A landscape with many valleys, sampled at points; each row gives a point and its height.
From any point a ball rolls to the lowest of the 2 points nearest to it. It stops when none of these is lower. Distance is the straight distance between rows; heights are no part of it.
J582: [143  85 114 112 126  99 148  97  90  97 167 117  90  97 139 122 169 147
 129 115 152 151 164 140 143 131 136]  h=56.8
J396: [137 146 124  69  86  60 121 152 114 171  98  79 135 142 134  89  88 187
 100 162  67  98 120 107  87 114 117]  h=78.2
J280: [ 84 114 106  85 100 177 127 149 149 142 157 131  94  58 132 157 113 163
 174 123 146 121 109 133 188 109 134]  h=76.6
J96: [ 83 151 169 172 173 145 154 157 181 143 147 129 126 207 126 135 139  82
  71 110  91 161 130 158 127 135 156]  h=22.3
J384: [141 134 138 157 162 120 137 105 107 135 165 118  84 145 123 134 165  80
 127  86 135 164 129 171 117 118 133]  h=77.4
J996: [156  98 145 194 147 176 130 110  92 176 123 140 186 150 138  91 126  92
 147 128 157 156 152 146 150 153 150]  h=35.2
J782: [112 151 129  93 144  93 134 118 140 126 149 130  87 128 132 145 154 107
 144  79  93 132 116 159  83  87 128]  h=75.4
J141: [173 124 116 119  97  85 140 129 103 139 136  85 137 136 124  69 149 158
  69 154 128 126 184 104 153 144 107]  h=70.5
J35: [131  57  67 107  72  77 146 115  72 155  99 146 146 143 135 109  92 154
 121 142 108 124 133  84 147 112 137]  h=54.4
J77: [160  73 137 150 147  78 130  66  57  51 143 177 160 150 143 142 159 158
 136 100 176 166 127 121 101 146 139]  h=66.1
J909: [143 164 112 133 121 123 109 130 156 142  64 129 151  98 104 165 134 114
 127 170 148  79 199  92 144 124 110]  h=52.6
J204: [132  80  99  98 134  68 142  74  97  47 136 168 114 122 142 176 126 168
 149 110 147 131 112 108  89 122 143]  h=75.0
J638: [178  69 117 124 178  69 144  74  51 125 102 170 170 153 131 109 151 131
 118 101 126 156 137 167  82 116 141]  h=61.7
J104: [137 125 144 122 153 133 116 106 112 129 109 141  87 108 127  84 152 123
 162 107 118 107  70 157  39 118 124]  h=73.4
J253: [ 83 153 149 113 109 178 157 193 160 161 147  93 114 109 139  84 117 159
  93 161 114 144 120 129 186 147 146]  h=58.0
J7: [122  99 117 118 125 160 101 119 136  87 119 158  87  62 132 141 151 145
 171 131 161  96 122 122 106 130 136]  h=40.3
J471: [101 171 180 154 155 139 149 155 163 136 133 101 110 189 115 101 154  89
  60 121  77 158 112 163 101 150 153]  h=24.2
J670: [ 75 190 158 150 135 163 135 189 191 146  96 116 133 172 120 133 100 117
  52 167  90  91 135 105 154 159 151]  h=67.4
J89: [126 144 123 120 111 104 125 140 125 182  81 126 160 123 148 114  89 125
 142 165 129 117 141 112 152 129 138]  h=68.8
J531: [135 134 118 119 117  96 142 131 107 194  98  92 126 119 134  99  84 144
 127 182 117 124 156 129 161 136 140]  h=71.8
J933: [161  65 135 132 177  97 145  76  69 131  93 171 161 131 145 101 131 129
 151 118 141 143 128 170  76 124 149]  h=60.6
J571: [126 119 120  67  95  78 121 136 115 154 100 104 100 114 132  93 107 172
 138 161  78 101 116 118  83 103 113]  h=76.1
J182: [111 154 121 138 103 131 109 163 117 194  63 139 162 108 125 126  75 132
 152 170 144  91 133 104 157 132 143]  h=65.8
J883: [130  93  98  84 106  77 139 116 103 167 105  96 102 107 142 100 102 166
 141 157 115 113 145 132 126 123 141]  h=74.3
J227: [ 97 133 127  87  59 103 119 169 135 105 129 125 183 153 171 139  96 160
 121 117 115 154  95  70 147 110 111]  h=48.6
J171: [ 95 108 109  59  97 109 167 117 116 111 207 111 112 119 152 176  98 155
 163  88 149 137 111 132 180  96 156]  h=33.1
J610: [120 155 141  94 138 114 156 117 127  96 197 116  91 154 142 161 149 100
 124  61 117 162 117 161 103  78 147]  h=76.0
J197: [ 58 157 135  92  93 122 138 167 168 163 134 123 131 125 157 158 109 138
 133 120  94 143 111 128 168 103 148]  h=73.2
J964: [147 144 126 113 143 136 131 106 133 127 162 107  45  74  97 143 192 142
 109 112 129 133 170 141 188 145  94]  h=74.4
J516: [111 170 158 163 148 153 122 142 144 111 137 153 178 186 141 110 157  90
 115  72 103 154  80 144  80 117 125]  h=65.0
J473: [139  86  76 112  83  92 118 107 106  99  93 152 173 130 143 153 111 159
 135 146 152 118 160  69 150 142 122]  h=47.2
J706: [144  95  94 173 177 182  88 153 136 168 146  89  60 119  84 106  89 139
 116 194 151  86 102 170 122 168 119]  h=67.1
J661: [135 112 126 110 123 128 113 106 126  37 114 153 163  96 144 167 122 140
 185 122 184 123 119  91 120 139 131]  h=42.0
J293: [157 135 144 159 139 137  99 100 102  75 122 157  86  88 131 123 188 107
 117 109 170 130 140 122  99 141 110]  h=49.8
J646: [ 62 173 151 138 105 138 117 193 174 157  87 151 176 149 158 145  97 115
 108 159 116 119 123 101 165 131 144]  h=71.3
J329: [157 110 142 124 129  67 113  85  76  87 110 156  95 109 127 109 188 154
 101 109 141 147 131 142  47 138 117]  h=69.9
J990: [113 156 166 116 126 124 129 148 138 149  99 158 237 188 167 100 118 111
 111  91  97 158 100 116  83 115 115]  h=57.4
J76: [136 144 128 128 142 154 124 120 157  37 154 126 122  94 115 189 159 116
 150 103 176 146 146  96 180 139 104]  h=73.6
J871: [144  67  79 103  93  78 126 105  96 126  84 155 160 117 142 118 110 167
 136 155 136 102 147  90 114 129 135]  h=51.1
J276: [146 118 109 105 152  75 125  81 127 111 126 152 172 162 147 195 126  90
 137  99 123 146 164 115 127 104 120]  h=73.3
J354: [154 142 153 120 130  93 125 119 123 137 126 160 245 211 148 110 143 107
 103  86  73 165 121 137  88 118 103]  h=59.6
J93: [121 137 101 155 175 138 122 123 153 145 148 132  49 134  85 148 149  94
 119 118 124 120 122 183 140 132 118]  h=78.4
J583: [ 92 171 159 126 108 134 118 168 154 147  92 164 239 168 183 129  97 112
 101 113 108 142 104  97 120 125 130]  h=55.2
J325: [ 77 142 108 131 119 193 115 159 181  94 152 146 131 120 117 205  97 103
 177 103 171 124  96 108 179 112 142]  h=33.3
J502: [137 112 140 123 150 108 113  94  94 101 112 151 106 103 140 108 168 132
 148 104 129 120 105 157  57 128 130]  h=71.9
J612: [122 153 122 144 133 168 112 154 164 128 107 140 123 116 130 116 131 111
 151 130 139  93 111 113  95 125 117]  h=22.9
J763: [139 138 135 189 157 167 128 140 114 187 110 136 180 168 127  89  99  99
 126 156 147 124 127 144 136 153 146]  h=45.2
J723: [141 144 117 153 129 148 131 123 147 124 138 127 127 117 133 135 164 102
 117 134 158 136 169 126 176 142 107]  h=38.6
J946: [ 83 150 172 149 143 147 165 157 177 133 159 134 157 190 148 140 137  79
  87 104  97 172 156 134 158 120 158]  h=23.8
J910: [145 185 149  95 112  85 124 143 129 159 118  67 122 132 124  81 117 167
  84 168  82 109 135 122  91 123 117]  h=82.3
J562: [110 129  88 150 143 182 114 145 180 117 153 139  86 108  81 176 163 114
 139 115 167 116 156 136 194 135 106]  h=36.6
J657: [127 108 130  81 120  70 171 138 106 172 123 108 148 187 130  97  93 121
 126 123  73 193 110 165  94  91 154]  h=58.2
J629: [102  95 104 116 129 167 118 122 130 117 121 159 117  77 122 189  97 116
 210 128 179 102 116 122 164 133 161]  h=40.6
J131: [143 181 156 179 147 160  97 123 157 120  91 166 214 174 131 141 154  80
 116  89 133 115 118 128 100 128  96]  h=61.0
J615: [152  56 103 130  74 106 152 113  77  52 146 135 135 138 118 124 120 170
 108 117 119 139 112  46 146 140 131]  h=40.5
J595: [134 107 106 168 169 148 133  91 122 114 156 154  96 117 104 173 145  80
 156 102 178 137 172 158 172 125 155]  h=48.9
J298: [151  55 120 110  88 123 146 126  94  29 168 126 141 145 143 113 111 171
 141 119 152 156  98  49 154 144 117]  h=43.9
J911: [161 124 128 189 154 165 101 117 104 109 129 158  82  93 109 115 178 102
 111 112 178 125 145 140 129 155 114]  h=45.1
J43: [ 60 146 125 130 152 141 157 148 190 168 139 134 104 158 125 160 118  94
 111 125 103 135 137 160 176 126 156]  h=71.6
J618: [ 69 145 118 140  87 180 109 187 159 127 126 156 153 107 126 188  96  94
 161 112 157 124  90  96 174 112 141]  h=31.6
J91: [131 128 136  91 133  91  91 100 135 159  34 166 121  97 127 169  96 138
 170 164 101  61 133 130  94 103 112]  h=55.8
J134: [ 90 178 128 149 163 148 116 179 199 138  88 111 120 187 103 148  88 111
  58 169  98  89 118 121 120 163 136]  h=65.7
J833: [135 131 125 158 149 148  98 116 150 161 121  81  49 117  80 136  97 139
 113 192  95  67 102 147  95 145 113]  h=69.5
J292: [153 171 163 132 153 171 113 152 134 148 162  51  69  80  80  65 103 191
  81 199  92  80 133 115 128 127 119]  h=85.5
J509: [122 151 123 136 129 140  89 134 174 159  61 131  98 116  88 170  97 119
 157 164 105  48 119 127 110 115 106]  h=59.9
J470: [ 83 132 137  71  84 130 152 155 147 102 193  99 153 141 155 142 128 144
 129  93 121 180 114 103 167 105 132]  h=39.1
J429: [ 43 150 149 128 134 148 164 163 192 170 117 114 121 155 140 153 109 113
  83 142  99 145 138 141 191 133 158]  h=71.0
J65: [125 147 121  99 140  99 136  98 163 168 122  85  50  91 101 156 151 138
 127 158  82  99 158 156 143 125 100]  h=72.1
J431: [ 99 173 140 106  65 114 101 179 145 129 101 140 209 147 176 123  99 142
 110 133 121 124 107  73 127 122 113]  h=51.9
J837: [106 171 115 162 166 143 105 152 182 168  90 109 129 147  88 160  63 120
  80 196  91  71 121 128 107 153 133]  h=64.0
J486: [130 147 118 110 107 151 118 124 157  68 142 119 135  79 132 170 153 139
 144 119 158 115 152  85 171 132 100]  h=75.7
J310: [156 111 111 113 141  63 129  66 107  56 133 152 166 172 135 200 128 119
 128  83 128 139 147  89 129 109 122]  h=73.7
J643: [ 82 104 113  77  95 126 131 139 129 160 147 121 106  82 154 153  98 151
 174 131 132 129 118 136 190 114 142]  h=76.2
J106: [151  90 113 106  68 120 123 127  83 110 100 154 221 166 149  83 104 164
 124 109 116 125  93  96  79 116 116]  h=69.8
J462: [142 105 118 125 153  81 153  70  98 101 166 139 115 129 134 203 139 107
 140  89 165 144 176 157 166 108 148]  h=51.8
J923: [ 84 138 154 126 127 202 163 205 170 133 183 121 114 120 146  87 136 139
 107 122 115 168  95 145 175 140 150]  h=55.0
J435: [154  94 125 162 156 143 109 104  90 120  92 171 110  84 127 100 157 139
 161 154 177 106 128 148  90 159 137]  h=52.0
J340: [134  71 100  94 122  71 138  86  77  56 127 174 142 144 141 144 132 177
 147 108 127 138  90 102  60 113 150]  h=75.6
J530: [ 84 113 103  64  75 107 168 139 132 137 187 116 129 130 145 153 124 157
 127 106 110 153 121 132 173 101 138]  h=35.9
J808: [103 148 107 143 117 172 105 159 166 127  92 159 153 120 129 154 106 100
 168 124 146 114  98 113 128 116 128]  h=28.2
J978: [125 119 106 171 171 157  86 143 162 153 137  87  61 138  73 127  86 137
  99 182 117  83  92 166  84 156 104]  h=68.5
J69: [169 125 126 135 105  83 110 104 106  76 140 125 138 130 133 126 186 128
  83 102 139 145 166 104 109 132  84]  h=59.8
J637: [124  97 108  92 114  60 164 134 106 190 129  99 143 183 135 110  91 133
 106 134  69 172 139 147 138 101 138]  h=57.1
J945: [142 170 126 181 150 181 114 164 141 164 123  96 118 136  70 103  85 141
  80 199 144  74 141 117 156 160 139]  h=62.6
J460: [135 168 127 134 118 130 123 137 156 149  94 105 115  96 115 134 128 135
 120 171 131  80 184 103 162 130 111]  h=57.5
J29: [118 167 147 181 139 189 114 151 166 121 109 171 191 177 140 102 142  87
 114  97 123 123  91 136  84 140 107]  h=63.5
J205: [168 102 126 174 169 163 123 110  85 143  90 147 100  99 110  76 131 127
 142 168 167  88 118 152 100 163 139]  h=59.3
J814: [190 103 110 131 104  73 131 117  80 115 145 114 100 105 110  65 177 177
  70 146 130 125 188 104 136 146 106]  h=65.6
J369: [ 92 141 103  70  97  69 130 124 155 144 127 117 109 124 145 139 111 141
 147 110  84 128 119 125 114  92 118]  h=74.5
J244: [143 195 156 143 166 101 133 127 142 166  96  85 134 156 102 109 122 115
  68 149  75 113 116 130  81 135 123]  h=37.8
J980: [146 115 125 111 146  72 111  76 105  29 125 160 146 140 146 201 136 137
 146  95 161 136 132  97 101 123 123]  h=74.2
J295: [130 147 139 162 128 122 138 121 137 132 141 127 164 156 151 132 145  92
 117 116 133 162 175 124 147 134 124]  h=32.1
J168: [134 114 131 161 135 180 169 150 138 159 182 104 103 114 126  89 136 113
 126 137 154 164 156 155 198 147 138]  h=81.3
J333: [114 144 123 108 132 119  93 116 156 138  62 152 120  97 126 173 116 128
 171 152 117  75 142 120 106 102 115]  h=57.7
J534: [122  95 124 110  60 109 141 139 115 106 157 117 169 193 146 115 116 139
 113  95  85 179 123  85 122 103 120]  h=44.6
J177: [156  89 110 105 161  62 132  81  71 130 132 153 165 169 134 138 134 112
 128  87 111 163 145 157  90  99 129]  h=62.5
J597: [122  82  93 143 143 167 129 126 126 153  96 156  96  81  99 165 113 122
 191 159 176  90 152 134 157 138 160]  h=43.3
J827: [129 151 127 131 153 122 125  96 150 144 150 101  38  86  89 149 175 136
 105 136 106 111 159 163 158 135  88]  h=73.1
J619: [140 130 127 150 155 131 133  83 130 102 172 147 111 134 132 202 148  85
 148  89 169 127 161 143 177 114 148]  h=50.3
J483: [145  99 149 123 138 120 120  99 106  22 124 151 185 147 149 165 111 140
 184 118 185 139  89  77 126 139 133]  h=46.4
J985: [155 120 131 137 148 120 140 114  91 168  91 125 144 127 138  93 116 115
 151 136 118 113 115 151  87 140 141]  h=55.4
J915: [105 156 129 140 102 180  76 198 155 161  74 146 124 105 118 121  83 151
 160 174 142  54  87 100 121 114 120]  h=62.7
J986: [148 147 125 110 152  98 118 102 121 163  60 140 149 132 128 113 114 125
 139 141  95  99 112 139  77 122 114]  h=50.1
J290: [156 142 149 145 152 171 107 143 114 141 154  72  57  85  85  54 100 171
 112 186 109  78  98 135  99 141 127]  h=81.5
J383: [159 179 143 116 154  92 134 113 121 165  80 111 173 149 117 103 115 122
  98 144  77 117 117 144  79 136 102]  h=44.4
J349: [116 168 147 142 154 155 122 127 145  97 143 157 146 159 136 139 147  84
 142  53 124 135  69 146  67 103 118]  h=65.9
J750: [159 112 144 130 111 119 149 129 111 130 163  93 124 138 141  78 156 123
 114 114 127 185 144 155 117 114 128]  h=78.1
J363: [116 106 120 149 141 186 153 158 136 177 164 116  86  93 117  86 106 122
 144 150 151 134 113 161 179 142 149]  h=79.6
J876: [155 109 111 184 158 172 103 131 125 118 127 140  74  87  75 129 167 101
 126 141 180 114 162 133 157 160 109]  h=41.2
J669: [172  90 124 140 110  82 127  94  77  74 173 129 140 171 133 128 174 118
 104  95 143 181 164 111 125 135 108]  h=62.8
J70: [ 95 154 160 134 104 190 144 190 170 107 168 121 127 114 156  90 143 127
 110 103 117 160 106 118 139 129 138]  h=52.7
J881: [161  77 156 180 158 137 125  79  62 114 146 156 175 149 147 104 161 102
 150 105 172 167 146 151 107 145 136]  h=49.0
J224: [149  88 138 133 185 117 146  81  74 162  94 163 142 134 133  93 114  98
 170 131 134 127  90 183  76 125 150]  h=59.2
J44: [140 111 142 176 139 155 157 142 109 176 173  92 130 147 128  78 143 101
 122 145 134 179 168 158 180 142 145]  h=83.0
J685: [143 111 137 151 147 159 116 142 109 136 133 127  66 110 106  65 144 124
 141 129 124  99  65 167  60 148 123]  h=75.2
J721: [118  69  92  90  82  63 145 133  78 173 117 128 148 162 141 111  86 141
 118 125  84 151 127 120 141  98 144]  h=55.9
J809: [169 184 155 172 164 135 110 104 143 145  77 163 219 163 125 118 135  84
 102  90 111 106 122 145  97 139  94]  h=57.6
J743: [169 126 141 140 118 105  94  95  95  64 142 138 105  90 136 125 195 141
  74  97 171 143 167 106 115 159  87]  h=55.5
J231: [141  63  80 125  66  95 143  99  92  71 117 148 155 140 126 145 109 164
 114 134 121 130 146  41 151 130 126]  h=43.6
J283: [147  89 126  85 122  89 129 106  77 124  87 153 171 141 143  82 124 151
 146 107 104 123  88 152  53 119 125]  h=77.6
J492: [141  90 107 113 133  98 147  79  99  78 190 121 102 120 141 166 152 135
 139 104 174 151 163 141 170 125 144]  h=53.8
J213: [167 107 139 124 113  95 135 110  97 134 120 139 203 203 139 100 142 120
 100  95  94 167 147 125  87 111 109]  h=61.8
J372: [120 111 138 111  74 122 145 146 132  86 194 102 170 176 149 122 129 132
 125  93 117 196 121 105 133 111 125]  h=42.3
J456: [114 145 108  94 115 148 135 121 168 110 153 116 105  75 127 168 159 148
 128 133 132 130 181 110 203 132  96]  h=77.5
J39: [154  85 131 135 140  83 126  72  69  58 139 165 110 110 129 126 174 171
 121 103 162 161 127 131  75 143 135]  h=68.1
J672: [159 101 167 173 158 143 119  92  65  95 142 170 128 125 134  92 173 104
 143  84 177 157 112 163  84 147 133]  h=53.7
J225: [164  94 150 191 165 158 133  96  71 138 146 148 146 139 144 113 151  92
 152 115 178 164 163 153 146 150 145]  h=43.8
J705: [122 143 115 179 187 122 128  97 147 166 124 107  70 138  86 145 139  89
 105 135 117 127 141 165 133 149 122]  h=78.9
J138: [140 123 128 175 153 161 110  97 117  80 138 163 155 126 132 155 157  80
 159 102 182 139 127 116 129 140 134]  h=68.9
J145: [100 117 139 107  59 101 130 171 122 134 140 125 202 181 174 135  90 145
 104 108  93 174 104  82 145 107 129]  h=46.7
J78: [141 134 100 131 127 107 126 100 149 128  75 126 148  99 105 194 154 105
 135 151 160 112 215 108 176 133 112]  h=47.8
J430: [128 142 125 157 159 151 130 131 139 133 186 126  53 141  96 121 170  87
 110  88 141 153 121 178 141 124 123]  h=77.9
J726: [145 159 127  99 119 138 145 154 157 129 159  86  90  81 114  85 163 174
  92 142 108 132 167 126 168 144  94]  h=81.1
J751: [ 90 121 116 129 129 141  94 155 175 184  79 127  78 108  85 178  72 139
 158 191 107  63 122 131 158 118 119]  h=61.5
J738: [148 100 108 163 163 164 110 128 119 157 107 116  80 110  95  91  98 125
 153 183 158  81 108 151 107 155 137]  h=64.5
J226: [ 59 157 133 108 107 112 132 176 163 175  91 155 159 146 166 157  81 123
 116 130  89 144 105 128 157 108 156]  h=72.5
J676: [101 135 113 148 125 138 110 159 145 208  70 131 118 113 111 172  65 116
 156 176 133  94 128 130 170 131 147]  h=63.0
J250: [138 171 151 132  88 183 103 160 139  86 127 140 180 108 161  87 135 131
 131 105 156 127  93  93  90 133 112]  h=28.9
J555: [ 94 148 114 124 145 119 159 118 163 158 131 131 120 145 129 171 117  93
 134 104 115 144 151 152 167 107 137]  h=72.0
J913: [134 161 126 196 158 180 125 157 123 179 115 106 139 153 103  92  88 119
  93 189 152 105 121 135 138 158 150]  h=54.2
J169: [ 99 140 141  73  93 132 131 151 150  79 176 117 148 134 162 162 108 140
 158  80 144 154  85  96 149 102 134]  h=41.7
J580: [ 81 176 140 108  57 135  89 194 144 141 104 139 183  95 171 137  99 159
 135 149 137 122  96  89 151 124 130]  h=55.3
J785: [ 94 148 104 125 131 191 123 152 186  91 164 146  97  94 103 184 135 120
 154 102 157 122 124 119 179 118 115]  h=34.9
J81: [ 91 114 107 111 109 210 128 188 166 149 150 133  85  64 120 119 109 169
 164 129 144 109  99 131 190 125 130]  h=77.3
J687: [143 140 110 100 112 157 148 147 148 135 154  92 106  64 118 120 154 177
 115 145 124 109 186 121 205 140  91]  h=79.0
J655: [151 119 142 146 137 146 115 100 118  46 166 129 120 108 141 160 161 105
 148  94 182 153 139 102 151 148 114]  h=71.5
J92: [114 136 165 137 111 133 149 151 156 135 165 109 179 187 157 130 147 106
 111 118 110 185 168 116 146 128 147]  h=27.0
J367: [131  92 124 110 120 102 161 127 101 150 171 102 132 151 145 107 133 120
 139 117 135 181 145 152 149 112 151]  h=80.2
J203: [139 178 127 154 147 151 115 155 150 165 110  97 107 107  89 111 109 140
 102 188 134  76 157 104 149 143 128]  h=62.9
J501: [132 173 110 176 159 130 137 121 162 171 117  97  97 133  65 159 117 105
  84 189 123 110 185 140 184 166 125]  h=81.2
J948: [101 174 140 121  74 167  89 184 155 141  92 140 143  90 141 120  95 152
 147 151 145  79 106  78 127 119 121]  h=59.0
J584: [131 112 141 151 135 119 170 121 118 182 166  93 132 162 138 108 136 104
 121 134 110 179 163 168 177 128 156]  h=81.6
J674: [114  86 102  69 108  93 133 111 100 167 116 131 100  91 150 131  97 149
 185 130 123 122 128 146 144 107 153]  h=75.5
J924: [125 110 120  83 122 134 125 113 132  79 157 132  89  70 147 135 146 149
 165 104 150 123 110 123 112 120 127]  h=33.8
J730: [168  96 120 121  88  84 142 111  74 134 101 137 207 191 133  65 122 156
 106 116  99 132 128 115  89 115 109]  h=65.3
J170: [138 156 147 105 122 105 159 141 125 167 123  55 102 126 118  91 118 150
  86 169  68 132 122 147  89 132 134]  h=86.0
J85: [148  52 112  94 113  88 154  90  54  93 109 173 171 158 137 118 114 149
 140 105 113 144  88 125  66 112 148]  h=76.3
J323: [176 185 143 144 162 104 123 101 121 154  73 142 208 164 118 120 144 106
  91 122 101 107 135 145  94 144 101]  h=52.2
J13: [145 170 148 112 132 145 116 155 156 149 155  78  73  69 103  85 130 184
 100 167  85 102 137 123 133 128 102]  h=84.3
J454: [155  63 136 130 115 111 122 112  95  30 150 135 174 155 150 125 104 169
 177 124 184 152  96  65 134 147 134]  h=47.1
J286: [155 134 142 160 150 174  86 153 124 137 133  99  64  99  94  65 126 151
 117 164 119  83  82 143  75 152 109]  h=78.0
J482: [115 142 115  75 134  64 133 104 140 134 115 130  99 130 134 146 130 130
 149 105  78 117 118 138  78  89 121]  h=75.1
J740: [139 155 134 131 114 169  97 144 128 110 106 144 144 101 145  73 148 134
 146 124 146  83 105 101  78 135 118]  h=5.6
J515: [145 129 142 123 145 117 152 106 107 169 157  64  56 104  88 101 143 136
 115 158  91 141 121 177 128 142 135]  h=89.7
J766: [122  99 100 146 152 141 134 109 117 144 122 142 108  96 112 143 133 100
 166 143 168 120 153 148 161 129 145]  h=46.2
J117: [100 125 117  82 126 155 132 104 156  96 182 129  65  86 131 175 135 140
 180  92 135  96 106 144 135 102 140]  h=28.5
J621: [134 131 148 134 148 115 145 106 105 101 188 123 119 148 142 156 164  92
 135  62 143 164 125 142 113 100 149]  h=76.7
J682: [134 151 176 127  96 159 134 173 134  99 156 120 190 164 172  76 152 124
 108 100 123 178 101 113  84 123 124]  h=47.3
J529: [143 142 155 135  88 164 123 156 131  95 148 121 196 141 167  97 144 128
 124 111 149 148 119  85 110 129 105]  h=40.4
J188: [121 189 167 147 140 124 149 152 151 153 122  88 142 172 125 102 134 119
  47 156  83 138 139 136 116 150 132]  h=30.4
J647: [134 131 137 162 167 149 115  91  92  79 138 177 161 138 139 164 158  84
 157  70 173 137 102 133  95 124 140]  h=67.5
J549: [131 131 140 103 126 112 149 132 113 178 143  49  68 115 102  86 113 135
 111 172  73 139 103 169  94 128 149]  h=88.1
J875: [131 116  95 158 158 174 105 145 165 127 147 127  50 100  57 144 167 120
 118 140 159 104 162 156 178 155  95]  h=38.3
J6: [143 152 121 160 127 138 121 113 145 113 115 121 136  98 107 170 175 104
 113 136 163 134 203 110 181 143 104]  h=43.5
J166: [171  79 107 107 114  86 151 109  90 118 150 113  87  95 126  89 182 165
 102 132 132 144 165 142 142 135 117]  h=60.9
J922: [113 180 132 139 141 126  99 147 186 165  78 118  96 134  90 164  82 134
 109 189  84  64 123 122 104 126 103]  h=61.9
J71: [135 151 109 171 170 122 140 110 146 177  97 103  91 135  86 161 128 100
 114 162 113 108 166 162 160 147 120]  h=79.7
J882: [132  94 122 148 142 158  99 103 119  89  92 181 105  62 124 130 152 139
 168 157 173  98 130 133  83 144 143]  h=45.9
J947: [113 124 160  95 125 116 167 158  97 181 127 104 151 177 140  81  99 111
 124 135  83 182  97 174  99 104 158]  h=59.4
J409: [142 120 137 100  95 114 118 121 104 100  94 152 195 126 151  78 126 151
 140 106 128 105  89 129  56 121 105]  h=74.8
J667: [160 113 125 121  85 101 151 148  97 133 155  83 122 146 131  60 160 147
  82 133 114 164 152 127 127 125 113]  h=74.9
J572: [127 149 148 144 148 157 107 115 114  66 149 161 132 143 139 141 144  90
 164  61 159 138  66 139  76 112 122]  h=66.5
J791: [167  58 138 152 119  83 130  78  49  58 161 154 165 178 135 124 165 156
 106  97 149 171 137 102 103 147 124]  h=64.6
J98: [ 86 147 144  80  79 140 129 162 145 108 151 131 136 107 171 128 106 132
 163  97 125 149  64 118 105 100 145]  h=44.1
J415: [115  98 100 149 136 201 118 176 167 145 147 134  66  91 100  96 107 145
 155 147 155 113 111 142 157 147 124]  h=78.3
J733: [128 134 107 115 155  87 130  94 139 149 113 144 132 133 137 176 121  90
 152 106 111 126 159 137 143 103 139]  h=72.6
J788: [144 104 119 126 163  95 147  80 101 168 145  89  54 112  98 120 142 124
 129 153 110 131 142 180 127 141 145]  h=90.8
J998: [ 79 163 154 150 119 145 135 185 178 170  93 127 157 174 156 137  96 105
  71 157 107 130 140 116 187 150 167]  h=69.6
J424: [ 98 157 178 136 107 179 152 197 160 108 153 122 156 153 163  77 146 117
 104 101 109 169  97 123  99 113 141]  h=50.4
J977: [108 132 118  76 132 124 146  97 143  96 175 131 100 103 148 201 106 135
 177  87 153 120 117 139 151 105 153]  h=30.7
J517: [115 110 127 123 125 158 116 120 143  61 109 144 146  78 122 190 110 118
 200 128 193 118 123  90 153 131 147]  h=36.7
J83: [128 136 128  89 152 106 103 117 123 183  45 167 157 109 134 139  72 136
 176 156  95  80  91 139  89 116 119]  h=53.6
J167: [135 145 145 121 138 123 112 100 173 164 129  77  35  95  86 138 112 151
 123 190  67  72 130 149 125 122 108]  h=70.8
J318: [ 73 166 125  56  86  98 136 148 184 136 133 110 114 123 156 157 123 146
 128 108  81 133 122 109 140  98 118]  h=73.9

Call two points neighbours if one is among the 2 nearest of the other. Go from one point of each pair to the other, from neighbour to neighbour, staying as low as possible. Name the highest point that can't be avoided.
J117, J517 -> J44
J740, J117 -> J292
J96, J996 -> J203
J517, J615 -> J454

Where does a ball stop that starts at each point below?
J166 -> J517
J670 -> J96
J290 -> J740
J253 -> J740
J947 -> J615
J923 -> J740
J531 -> J96
J562 -> J740
J203 -> J96
J657 -> J615
J738 -> J117
